A landscape with many valleys, sampled at points; each row gives a point and its height.
A ball rolls from a point to the lowest of its 2 nearest points, and stops where none of them is lower. Distance is the straight distance between rows; heights are no part of it.
Q401: [120 149 173 153 139 144 135 117 151 123 115 127 126 139 145 131  87 107
 108 191 206]  height 69.5
Q262: [134 192 132 125 170  64 136 109 190 160 133 137 170 127 156 187 121 141
 112  78 153]  height 37.5
Q458: [100  95 173 118  60 140 125 120 122  97 160  87 114 143  94 118 110 145
 104 143 128]  height 45.5
Q408: [124 133 139 108 111  92  74  87 121 151 189  56 149 128 175 107 157  57
 138 135  64]  height 60.7
Q626: [178 138 157 119 153 120 124 122 123 125 128 147 148 144 186 124 156 138
 157 125 105]  height 5.9
Q546: [132 125 141 133 115 128 139 137  89 115 130 149 111 107  93 124  96 136
 148 136 100]  height 47.2
Q275: [143 157 166 127 142 134 131  91 125 154  94 184 130 110  96 135  59 163
  68 102 105]  height 54.4
Q36: [127 146 160 113 144 115 133 162 141 126 125  91 150 111 146 139 102 129
 157 120 153]  height 68.7
Q739: [118 145  92 129 141  78 149 152 163 123 140 125 137 118 117 181 156 119
 171 101 137]  height 59.7
Q342: [135 152 169 144 133 150 160 101 106 140 103 150 111 153 116 121  47 149
  62 132 134]  height 57.6
Q956: [121  74  83 136  43 165 110 155 101  81 139 111  75 107  91  91 135 108
 144 159  96]  height 28.2
Q30: [ 98 141 112 115 134 124  96  92 189 155 116 101 161 170 150 133 190 149
  78  90 140]  height 60.3
Q138: [140 121 157 107 155 120 119  79 103 152  89 185 170 112 110 110  77 191
  74  89  63]  height 51.4
Q759: [182 113 154 125 137 198 133 122 109 116  90 197 130 172 178  83 131 164
 105 183 124]  height 24.4
Q344: [110 125 111 174  98 113 167 106 173 114 173 157  98 133  90 164 118 135
 114 132 182]  height 34.3
Q981: [170  89  98 103  94 123 156 183 104  90 138 104  99 139 141 124 168 100
 160 137 102]  height 42.1
Q225: [127  96 107 118 185 132 142 178  77 132  79 119 119  68 112 112 115 130
 173  84  92]  height 47.5
Q817: [134 120 143 131 105 112 158 167 144  99 158 114 121 125 127 161 118 116
 170 147 163]  height 71.5
Q493: [157 131  71 138 162  74 204 177 106 119 143 117 112 130 131 178 133 103
 173 100 149]  height 32.7
Q301: [108 110 106 143  34 132 108 139 127  85 169  94  87 119 106 120 131  83
 136 161 117]  height 21.1
Q630: [158 127 149 142 151 214 115 123  74 135  87 159 124 174 180  69 127 118
 102 173 117]  height 19.3
Q799: [165  95 138  96 143 185 128 146 114 121  68 184 142 146 147  72 129 184
 117 154 107]  height 28.9
Q671: [112 145 144 146 205 176  74 107 109 171  88 131 151  78 165  80 105  89
 127 143  98]  height 35.1
Q960: [113 132  81 145 119 104 100 119 119 130 141 154 132 117 100 148 177 109
 171 113  65]  height 43.2
Q130: [137 100  62 122 116 134 117 146 109 111 116 149 136 134 113 122 197 122
 161 129  73]  height 46.6
Q663: [126 128 124 115  33  96 121 155 128  72 178  97 105 103 102 146 130 101
 188 145  99]  height 29.6
Q930: [177 106 101 102 124 134 156 185 134 110 106 100 115 154 184 108 191 114
 157 137 146]  height 36.0
Q769: [119 141 151 108 139 129  77  58 133 152 109 201 185 116 100 108 111 192
  92 105  63]  height 48.5
Q174: [ 93 112 101 150  62 120 115 108 183  99 168 116 101 120  97 143 164 121
 124 127 151]  height 52.4
Q575: [111 132 161  82 110  97  89 127 148 125 142  65 171 110 153 117 147 136
 138 105 113]  height 68.2
Q528: [108 195 120 157 171  91 134 103 164 160 118 141 150 125 121 174 109 129
 103 111 171]  height 25.8
Q865: [100 112 141 153  59  99 150 102 128 109 179  86  95 162  83 142 100 126
 105 139 155]  height 50.2
Q467: [123 108 176 149 107 158 152 156 158  92 113 140 113 129 163 118 114 123
 121 196 217]  height 72.2
Q831: [156 121 116 113 147 167 131 163 166 139  70 114 130 151 199  91 203 123
 142 137 160]  height 26.9
Q621: [116  71 148  85  34 174 108 139 132  94 138 102 115 120 104  89 137 147
 110 161 125]  height 40.4
Q107: [141 195 211  96 135  95 100  81 159 147 194 132 164 144 153 133  85 136
 101 155 146]  height 46.5
Q982: [132 170 170 144 120 137 117  70 150 142 159 194 129 148  99 145  85 158
  80 138 134]  height 33.3
Q376: [133 109 120 171 114 148 146 113 111 106 141 178  95 134  77 117 104 149
 130 156 114]  height 44.4
Q824: [160 111 134 104 172 161 180 157  66 153  72 115 109 134 130 106  53 149
  84 101 123]  height 61.7
Q246: [109  58  96  94  49 178 128 166 116  91 128  99  84 123 104  91 136 123
 107 142 137]  height 34.4
Q86: [ 94 144  78 131 133  96 120 126 195 147 120 101 156 140 130 176 199 137
 108  88 165]  height 55.3
Q688: [ 94 138  83 179 144  76 134 146 117 141 118  81 124 127 122 174 121  76
 123 152 197]  height 23.8
Q910: [ 86 133  92 133 110  95 141 154 143 126 126  89 133 107  97 164 134 117
 149 103 152]  height 60.1
Q603: [151 111  86 124 185 143 186 179  80 142  78 130 111 130 123 130  87 138
 115  99 125]  height 63.1
Q420: [161 129  44 143 177 114 174 176 105 132 124 153 110 134 130 160 174 105
 179 111 120]  height 39.2
Q316: [127 162 145 153 154 133  79  71 123 154 118 200 148 117 104 106 115 159
 122 124  79]  height 45.3
Q880: [ 92 189 116 158 163  93  97  91 156 167 145 147 141  86  92 151 102 120
 134 108 126]  height 7.8
Q77: [ 91 100  87 124 102 120 136 167 119 113 128 116 111  94  79 130 139 127
 158 109 117]  height 56.5
Q935: [ 92 144  92 150 125  91  99  91 129 150 160 119 137  87 101 143 149  95
 151  94  82]  height 37.9
Q144: [164 174 178  98 143  98 106  89 157 157 148 154 161 150 165 130 119 155
 109 120 124]  height 34.2
Q495: [ 76 159 142 162 165 125 126 133 122 145  89 112 136  92  86 129  73 107
 128 138 161]  height 39.0
Q332: [117 130 137 139  76  90 144  94 102 123 198  89 104 164 100 147 115  85
 127 129 116]  height 54.3
Q74: [142 119 113 142 154 149 180 141 115 122 110 136 102 153 136 146  94 130
 113 117 162]  height 64.9
Q754: [ 86 131 145 138 132 154 129 139 132 135  91 118 126 104  93 118  92 150
 115 116 159]  height 44.6
Q922: [125 129 167 121 150 158 160 132  87 145  91 100 114 152 121 109  49 135
  70 119 147]  height 59.9
Q321: [156 115 167 131 117 176 159 135 146  99 130 168 108 141 153 126  93 152
 108 170 174]  height 74.4
Q254: [135 133 160 128 116 175  73  82 155 122 144 195 141 157 132  99 147 151
 121 170 136]  height 34.1
Q430: [122  86 118  94  75  89 157 174  97  93 147  99 101 101  68 143 111 140
 150 116 108]  height 53.2
Q464: [143  73  75 117 140 167 146 154 106 102  81 188 100 124  81  98 148 172
 134 141 127]  height 36.3
Q889: [117 134 141 132 191 160  66  74 114 186 116 111 167 108 169  93 141 100
 118 129  78]  height 29.0
Q457: [121 177 116 118 161  77 109 119 196 154 129 119 171 133 154 164 188 144
 145  69 151]  height 48.1
Q413: [134 105  38 159 133 146 138 166 109 121 125 160 100 119 113 135 180  95
 166 128 117]  height 43.1
Q62: [166 156 151 107 146 140 120 124 166 142 112 143 145 162 174 132 155 165
 128 109 137]  height 20.6
Q515: [112 137 136 132 105  98 114 132 132 116 160  67 138 141 156 143 142  78
 135 146 153]  height 61.8
Q371: [115 130 151 100 129  95  81 114 132 149 160  29 166  87 174 118 135  76
 146 120  93]  height 64.3
Q672: [106  96 120 145  67 115 149 105 179  96 183 164  78 123 119 142 162 148
 106 142 171]  height 44.9
Q958: [122 132 147  96  96 115 129 135 145 115 140  72 137 150 147 135 153 125
 109 122 151]  height 65.0
Q701: [114 138 130 167 145 161 140 122 140 135 115 160 107 145 136 143 112 115
 106 151 167]  height 67.0
Q944: [ 74 137 110 184 129 102 125 152 105 142 111  84 120 100  97 139  92  77
 140 152 171]  height 31.8
Q296: [128 153 120 166 154  78 161 154 123 124 127  86 138 136 165 162 111  81
 148 147 179]  height 10.1
Q273: [123  98 136 118 158 165 131 159  62 132  87  98 129  80 131  88 107 122
 147 118  94]  height 44.7
Q867: [157 175 171 137 131  96 102  79 132 143 153 220 135 121 107 138  79 173
 112 135  87]  height 40.5
Q539: [153 132 167 121 147 147  94 111 102 135 128 123 147 121 179  98 131  99
 145 144  77]  height 19.0
Q897: [127 138 122 130  95  97 104  85  95 128 193  80 124 159 145 128 146  71
 133 131  73]  height 57.7
Q322: [140 123  96 139 151  89 186 191  99 117 114  71 119 130 150 160 127  87
 156 124 158]  height 24.0
Q963: [113 124 119 120 177 117 128 161 115 136  96  93 142  65 131 137 131 123
 172  81 108]  height 50.8
Q431: [136  94  99 110 128 157 143 148 131 133 100 172 125 127  96 121 151 188
 125 111 135]  height 39.9
Q655: [182 128 204  88 122 161 154 146 124 110 116 146 129 162 162 112  95 180
 111 150 158]  height 76.2
Q196: [129 116 144 139  85 153 123  82 136 119 163 187 112 162 103 114 136 145
 121 163 122]  height 40.1
Q957: [158 108 119  87  96  95 173 175 130 105 154 109 116 136 129 173 138 157
 153 116 157]  height 73.8
Q965: [142 108 147 110 107  88 179 153  83  95 156 123 119  92  73 141  84 160
 160 111 102]  height 50.3
Q844: [ 93 172 125 151 160  66  99  87 143 152 171 114 146  93 131 157 126  77
 155 112 112]  height 27.4
Q686: [ 91 139  99 147  90  98 105 117 170 103 170  99 129 144 123 161 153  79
 133 151 162]  height 57.8
Q798: [126 115 120 124 183 127 100  89 112 173 114 100 150 124 156  99 151 117
 110  89  77]  height 34.8
Q28: [128 134 148 149 147 190  88 115 100 134 126 138 127 145 167  94 134  93
 132 169 113]  height 11.6
Q746: [177 116 119  99 107  69 176 146 131 116 188 103 116 187 151 169 160 137
 137 121 136]  height 76.3
Q82: [134 180 188 122 138 130 116  70 122 142 162 137 130 157 131 126  69 127
  82 143 127]  height 41.3
Q227: [131 114 140 119 108 189  86 127 158 113 113 190 141 137 145 104 189 154
 138 150 131]  height 26.7
Q708: [141 107 108 118 139 192 117 155 144 121  82 144 130 146 157 102 193 139
 129 137 134]  height 17.1
Q736: [132 126 101 107 163  91 134 154 141 143 116 132 143  95 133 162 178 138
 162  72 117]  height 55.4
Q308: [125 119 146 117 131 175 118 119 141 134  98 146 128 132 105 106 120 168
  98 116 146]  height 44.5
Q350: [134 110  90 112 180  98 103 112 144 180 120  75 160 121 168 130 177 113
 134  52  73]  height 40.9
Q404: [111 148 140 182 112 131 151  82 151 128 166 165  99 150  84 146  83 142
  83 142 161]  height 22.7
Q912: [101 131 159 130 167 183  94 145 101 142  69 111 132  90 130  76 103 113
 138 144 124]  height 40.8
Q915: [162  88  83  78 159 171 140 164 101 111  51 188 137 140 119  73 156 189
 125 130 104]  height 32.6

Call two points neighbours if one is among the 2 nearest of the other. Go from one point of each pair to the other, from neighbour to neighbour, staying as low as possible. Name the highest point that can't be avoided.
Q708 and Q889 => Q910
Q301 and Q708 => Q430
Q404 and Q880 => Q130
Q28 and Q296 => Q754
Q404 and Q28 => Q107
Q626 and Q28 => Q539

For each start below, name the point where the ball stops.
Q897 => Q301
Q308 => Q28
Q817 => Q404
Q910 => Q708
Q746 => Q404
Q739 => Q889
Q130 => Q296
